Each row is a point on a tangle of strands that fork, close into loops and nearly touch. The rows are in no order.
Points whose rows are less than 103 apart are linked; no others are. Some points are linked to none.
j731: [ 13  35 -26 -16 -33 -44  -7   5 -52 -32 -31 -22 -16 -48 -16   6  -1   3
 -55 -26 -16  26 -18]
j350: [-28   0 -19 -11   0  -9 -22  10  15 -12 -31   3 -31 -39  39  21 -40  37
  -9 -13  -7  -4 -37]
j157: [ 43  42  13  -8   9 -65  -3 -23  15  32  -2  25 -44  -7  23  12 -25  -3
  16   0  -4  33  -4]
j145: [-10   8 -15  19   6  21  50 -30  17  29   0 -42   3  17  23 -10  16 -29
  41   0  -2  -3 -18]
j269: [ 21  21  19 -15 -18 -13 -59 -48 -14  -8  21  19  31  19  15  33 -34  -4
 -12  -8  -7 -14 -11]
j58: [ 11   8  -3 -29  -3  14 -10 -11 -44  16 -20   4   0 -41 -50   8  30 -35
 -55 -16   9  22 -65]
j282: [-32 -28 -29 -23  -5  18 -10   4  66  17 -12 -35 -66  23  21  12   0  18
  21  16 -16  -6  20]
j480: [ 24   4  50   4 -19 -23   2  19 -17  15  35  20   4   5  16  31  21   5
 -23   8 -12  26  -1]
j9: [-19  -5  14 -35 -29  21   0 -10  23 -11  22 -36   3  16  25  -7   0  43
  -9  -1  -8   0 -20]
j493: [-30   6 -21  24  10  13  10   4 -27  -4 -20 -15  34 -32   5   9 -25   2
  23 -18  38  40 -43]
j94: [-12 -21 -18 -15  14   8 -21 -22  36  12  27   7 -42   8 -41  20 -12 -35
 -48  -3 -44 -29  14]
j32: [ -3 -17  33  12  10  16  -2   9  -9  14   4  11 -22 -61 -32  -4  48 -12
 -14   3 -10 -29 -54]
j721: [-31 -56  -8   3  20  31   3   5  51  12  30  -5 -51  34 -56  16  -8  -4
  31  27 -13 -20  52]
j292: [-30 -20  -4  29 -37   3 -30  16 -14 -60  -6   0  -6 -68 -22 -21  12  23
  20   2  -7 -19  -8]
j186: [ -7 -16   9  31 -26 -23 -31  16  22  -4 -46  28 -11  30  39   1 -43  52
  36  31  48 -12  36]
j671: [ 27  11   0  -5  -8   0 -16 -57  41 -11  13 -14  -1  74 -23 -11 -47   1
  14  -5 -18 -50  39]
j287: [-10  17  38   8   3 -16 -27  -5 -44  34 -35   7  -9 -17 -22   7 -12  -1
 -10  17  12  38 -63]
j911: [ 21  54 -37 -32  38 -21   2 -25  -2  -1  -5 -21  37   8  35 -13 -40   0
   0 -35  -4 -22 -22]
j827: [-20  54 -13   4 -16 -31  -7  13  14 -20 -39  -6 -36 -31  33  18 -76  32
   8  11   1   2 -35]
j758: [ -8 -46  -7  -5 -21  18 -40  22 -11 -15  -6  36  -3 -20 -19  -7  40   8
 -36  -1   1 -22  15]
j499: [  3  19  40 -16  13 -38 -30 -13 -71  20 -31  -6   3 -44 -59   9  17 -16
 -37  -2   9  23 -66]
j423: [ 14 -28  -3  17  -2 -22 -13 -13  23  -8 -24  23 -93 -46 -50 -13  18  -6
 -12 -10  -6 -29  14]
j630: [  9  40 -41 -19  36 -26  -6 -14  -5  10 -10  -3 -18   3   4  -6 -19  -5
 -23 -37  -3  31 -10]
j775: [  7   8  -8 -19   3   2 -24 -15   9 -34 -18  16 -61 -54 -36 -15  17  -7
 -47 -13 -27 -26 -25]
j496: [  7  17   6 -41 -27 -15 -12 -22 -11 -17  35 -41  11  -5  47  22   1  27
 -20 -22 -28  22 -28]
j632: [-24 -33   9  33 -43  -1   2   7  37 -42  -7   6 -35  -8   2 -11   7  26
  59  33  -3 -10  40]
j258: [ 10 -20  -4   7  15  17  46   0  36  26  -1 -27 -10  37  54  27  26 -10
  46  16  -9 -14  21]
j895: [-29 -24  -1  23   7  26  28  11   1   4   4  12  -7 -41   2  -1 -29   3
  -6  -5  12  24 -52]
j635: [-34 -59 -17  37  -9  13 -10  12  44 -19   4   3 -65  15 -33   7 -10  26
  23  31  10 -15  35]
j224: [ 27  19   2 -31  38  29 -15 -27 -20  43  13 -12  38  33  -5 -21  44 -20
 -21  -7  14  26  13]
j293: [ 23 -18   7  21  -4   7   4  29 -32   8 -26  26 -45 -30 -22 -14  81   2
   2  24  18  -6  18]
j571: [ 16  26  20  -8 -22 -23 -21 -31  -6 -12 -13  11 -46 -61  -6  -8   4  -2
   0 -13 -13 -14 -26]
j162: [-11 -25 -23  22   3  -5 -23  39 -20   4 -28  35  -6 -12  -3  -5  27  42
 -36   4  16  22 -14]
j699: [  2  -5  -1 -11  14  29  32  18 -22  24 -23 -15  28  17  27 -38  69   2
  27  21   6   5  57]
j130: [ 33 -13  39  12 -12   6  48  -3 -18  14  -2  41  12  -3   3  -2  47 -69
   4 -15  21  44  31]
j651: [  0 -23 -14   0 -18  32 -19  12 -20 -12  25  25  48  15 -21 -15  37  -9
 -18  11  12  -3  51]
j662: [  5  11  39 -26 -13 -29  11  19 -50  -7  42 -19  24 -12  34  44  10   7
 -25 -19 -17  52 -34]
j859: [  0 -32   9  -3  15  11  18 -15  35   2  -9   2 -21  16  21  28  17 -18
  23 -19 -14 -24  39]
j554: [-27   4  14  15 -43 -23 -35   7 -17  -6 -29  18  19 -41 -11  -4 -54  40
  -9   7  -1 -16 -13]
j898: [  1 -33  31  27  27   2  -8  35  -7   0  10  13 -32 -32 -34 -20  36  43
  -4  26  16  -8 -71]
j196: [ 25 -28 -14  27   9 -26 -20  32  -8   2 -22  34 -41 -48 -48 -44  44   3
   0  18   0 -24  16]
j713: [ 10   4  12 -31  13  -5  22   5 -12   7  11  -9 -14 -55 -29 -27  53 -14
 -25 -19   0  14 -38]
j679: [ 13  -7  24 -18  30  30  40   1   4   8  18  16  57   2   3 -10  31 -58
   1 -12  34  16  22]
j985: [ 10  11 -31 -15  27  14   4 -21   5  28  22  -8 -21  14  -8 -15  20  -3
  -8 -24   9  17   2]
j683: [ -7  12 -29   0 -16 -25  -2  35 -12 -22 -32 -14 -56 -48  10   2   8  39
 -34 -19 -22   6 -23]
j550: [  1  35 -48  41   2 -35  11  -9  18  -1 -37   9 -38  -1  41  39 -72  -8
  10  -5 -13   3 -22]
j419: [-12  -6  31   8  13   8 -20   5 -13  45   0  -6 -14 -15 -14 -11  15  30
  17  35  23  24 -63]
j613: [-10   3 -29 -27  -9   6  42  29 -18  17 -28 -16  39  13   7 -39  11  10
  -5  -1  18  26  44]
j126: [ -7   1 -11 -25  -4  17   4 -39  37 -32  -2   0 -87 -28 -38 -17 -29  20
 -43   2  -7  -8 -13]
j297: [-43 -12 -15  59  20   8  19  22  42  34   6   5 -29 -14   3   1 -19  -3
  10  33  17   0 -35]
j70: [ 30  17  -7 -21  21 -12 -15 -28 -36   9  -8 -28  51  45  20  -4  33  -3
   6 -37  24  10  -6]
j684: [-18 -17 -18 -17  18  12 -18  -5  49   7   1   0 -73   7  -7 -11 -13  43
 -21   7   0   2  -2]
j257: [-12  10 -32  68  -5  -3  21   1  28  25 -12  -7 -22  11  19  38 -45  -7
  10  11   7 -24 -23]
j779: [-21   3 -18 -11 -23  -7  31  26 -15 -33  -8  11  51   9   4 -13 -43  -9
 -48 -19  15  11   1]
j994: [ 51  25  48  12  -8 -53  -3   0 -20  25  11  15  -2 -26   6  19  13 -13
  30  11  -6  25  -6]
j435: [ -7   8   1  43   5  15  11 -36 -16 -11 -14 -13  44  15   6  11 -50  -6
  15 -25  24  -5 -30]
j485: [ -5  61  24  -4  -1 -37 -22 -33 -59  21 -24 -17 -11 -15 -13  28 -64  -8
 -15   6  -4  29 -68]
j267: [ 19  -7  41  -5  44  18  62   5  25 -16  41  25  68  31  38 -12  -1 -41
  38  -9  30  10  27]
j427: [-14 -12   0 -11 -28 -17   0  48 -43 -14 -17  33  47 -36   8  18 -10 -13
 -49 -11  -6 -15   6]
j86: [ 23  11  20   0  69   3  59  -3  63 -15  36  -1  54  48   7 -21  12 -36
  34 -28  -3 -12  22]
j772: [-10   0  -1  28 -11  27  35   9   7  36  11 -26  35   7 -15 -25   9 -24
  39  24  15   5   5]
j889: [-23 -25 -46   4  -7   6  13  -5  54  28 -14 -36 -34  60  11 -20 -14  23
  18  23  15 -10  27]
j168: [ 21  48 -43 -10 -46 -15 -13  10 -44 -44 -15 -14 -29 -44 -21   1  -1 -15
 -30  -9 -35 -31  -6]
j902: [ -5  -3 -25 -11  -8  18 -20 -24  49  22  18 -15 -23  65 -21 -17 -24  31
  39   9  -2 -47  51]
j542: [-30 -10  -4  17 -50  10 -18   7  10 -33  -1  13  10 -27 -10   5 -34  16
 -15  -5 -28 -42  -8]
j998: [ 30  13  -5 -12  14   8 -49 -23 -47 -31  -1 -12  99  80  11   3  13   2
  -7 -34  19   4   7]
j548: [-11   5 -28 -23 -19 -23  45  12  -1   4 -28 -33  26  30  17 -14 -48   6
 -13 -17   9  -7  20]
j966: [  6  -2   8  31  12  22  41  19   4  -4  17  -8  42  45   7 -40   2   4
  75  31  31  14  23]
j136: [ -6 -28  -4  44 -29   5 -28  20  -6 -31 -25 -12 -51 -37  -7   0  24  51
  52  19   7  -1  10]
j760: [ 13  -6  23 -16 -15  17 -43 -61  12  -4  33  17  12  48  -6   0 -28  -1
   9  -7  -4 -24  21]
j408: [ -6 -39  -2  19  15  50   4  36  -4 -26  50  32  49  45  -1 -15  30   4
  15   9  20  17  61]
j793: [ -8  -3  12  -9  13  27   5  -1  -1  -2   5  -9  76  32  41  -4  22  10
  24  -2  -7 -22  21]
j761: [ -8 -16   5   8   0 -37  -8  65 -51   6 -20  26  18 -39  -3   1  22  18
 -19  -1   7  29  13]
j996: [-13 -21  16 -21  42  38  31  32  42 -15  52 -20  30  45   4  12  43 -20
  17  23 -34 -10  63]
j840: [ 11  11  41 -18 -25  15   0 -25 -20 -24  55 -10  43 -10   3   1  24 -25
  17  -8   3   8   0]
j537: [ 17  72  26  -8  14 -44 -20 -29  -5  42   1   0 -17 -24   0   1 -49 -13
  -1   0  -9  14 -42]
j156: [-27 -29   7   2 -25 -12 -17  24  24   5 -31  36  19 -18  24 -12 -47  47
  11  21  14  -9  11]
j815: [  1 -31 -21 -17  22  -8 -12 -21  34  27 -11  22 -31  29  23  34 -13 -19
 -23 -10 -29 -27  28]
j321: [ 28  41  -7   6 -52 -12 -34 -39 -28 -33   5  -5 -11 -36 -14  23 -26 -28
 -11 -19 -33  -7 -18]
j757: [-10  14  24 -22  -8 -41  65  20  -7   9 -19 -29  19  -2  41  34 -40 -17
  -3  -7  -5  31 -28]
j636: [ 18  64   3 -17 -20  -3 -48 -27 -27 -19  43  -8  52   1   1  43 -35 -33
 -41  -4 -18 -11 -41]
j868: [  7  76 -23  -7  -5 -12 -24 -11 -54 -15   8 -23  80  11   3  24 -24 -43
 -30 -25  -7   3 -14]
j359: [ -1 -14  -5   0  24  56  41  34  -1   6  19 -32  32  49  26   1  67  -9
  30  51  -6  -3  66]
j148: [  4 -24  -7  21  18  53  48  15  14 -27  43 -18  59  65  -1 -28  12  -8
  28   3  25   0  51]
j762: [-35 -43 -21 -19  26  33 -35  -9  34  19  42   8 -30  39 -45   0  13  -6
  -8   9 -42 -19  30]
j319: [ 32 -25  18  -1  -4  -9  19   3 -24  15 -30  42 -27   4   2  -2  41  -2
   1   5  22  31  33]
j513: [ 20 -18  31 -22  71  10  37   9  67  -2  44  12  24  59   7 -23  15 -28
  40   8 -27 -31  57]

A tip is a point with one link. Name the tips that can be reached along the links from each point below, in the order of the rows.
j156 -> j186, j435, j868
j994 -> j9
j630 -> j911, j998

A piece is two or more points that can be reached from each other along the links. Count, over all rows, the pieces, the separate loops (a circle has one, a figure eight two, a Y none), the forks (points with three links) and the tips (points with one).
pieces -> 3
loops -> 1
forks -> 2
tips -> 6
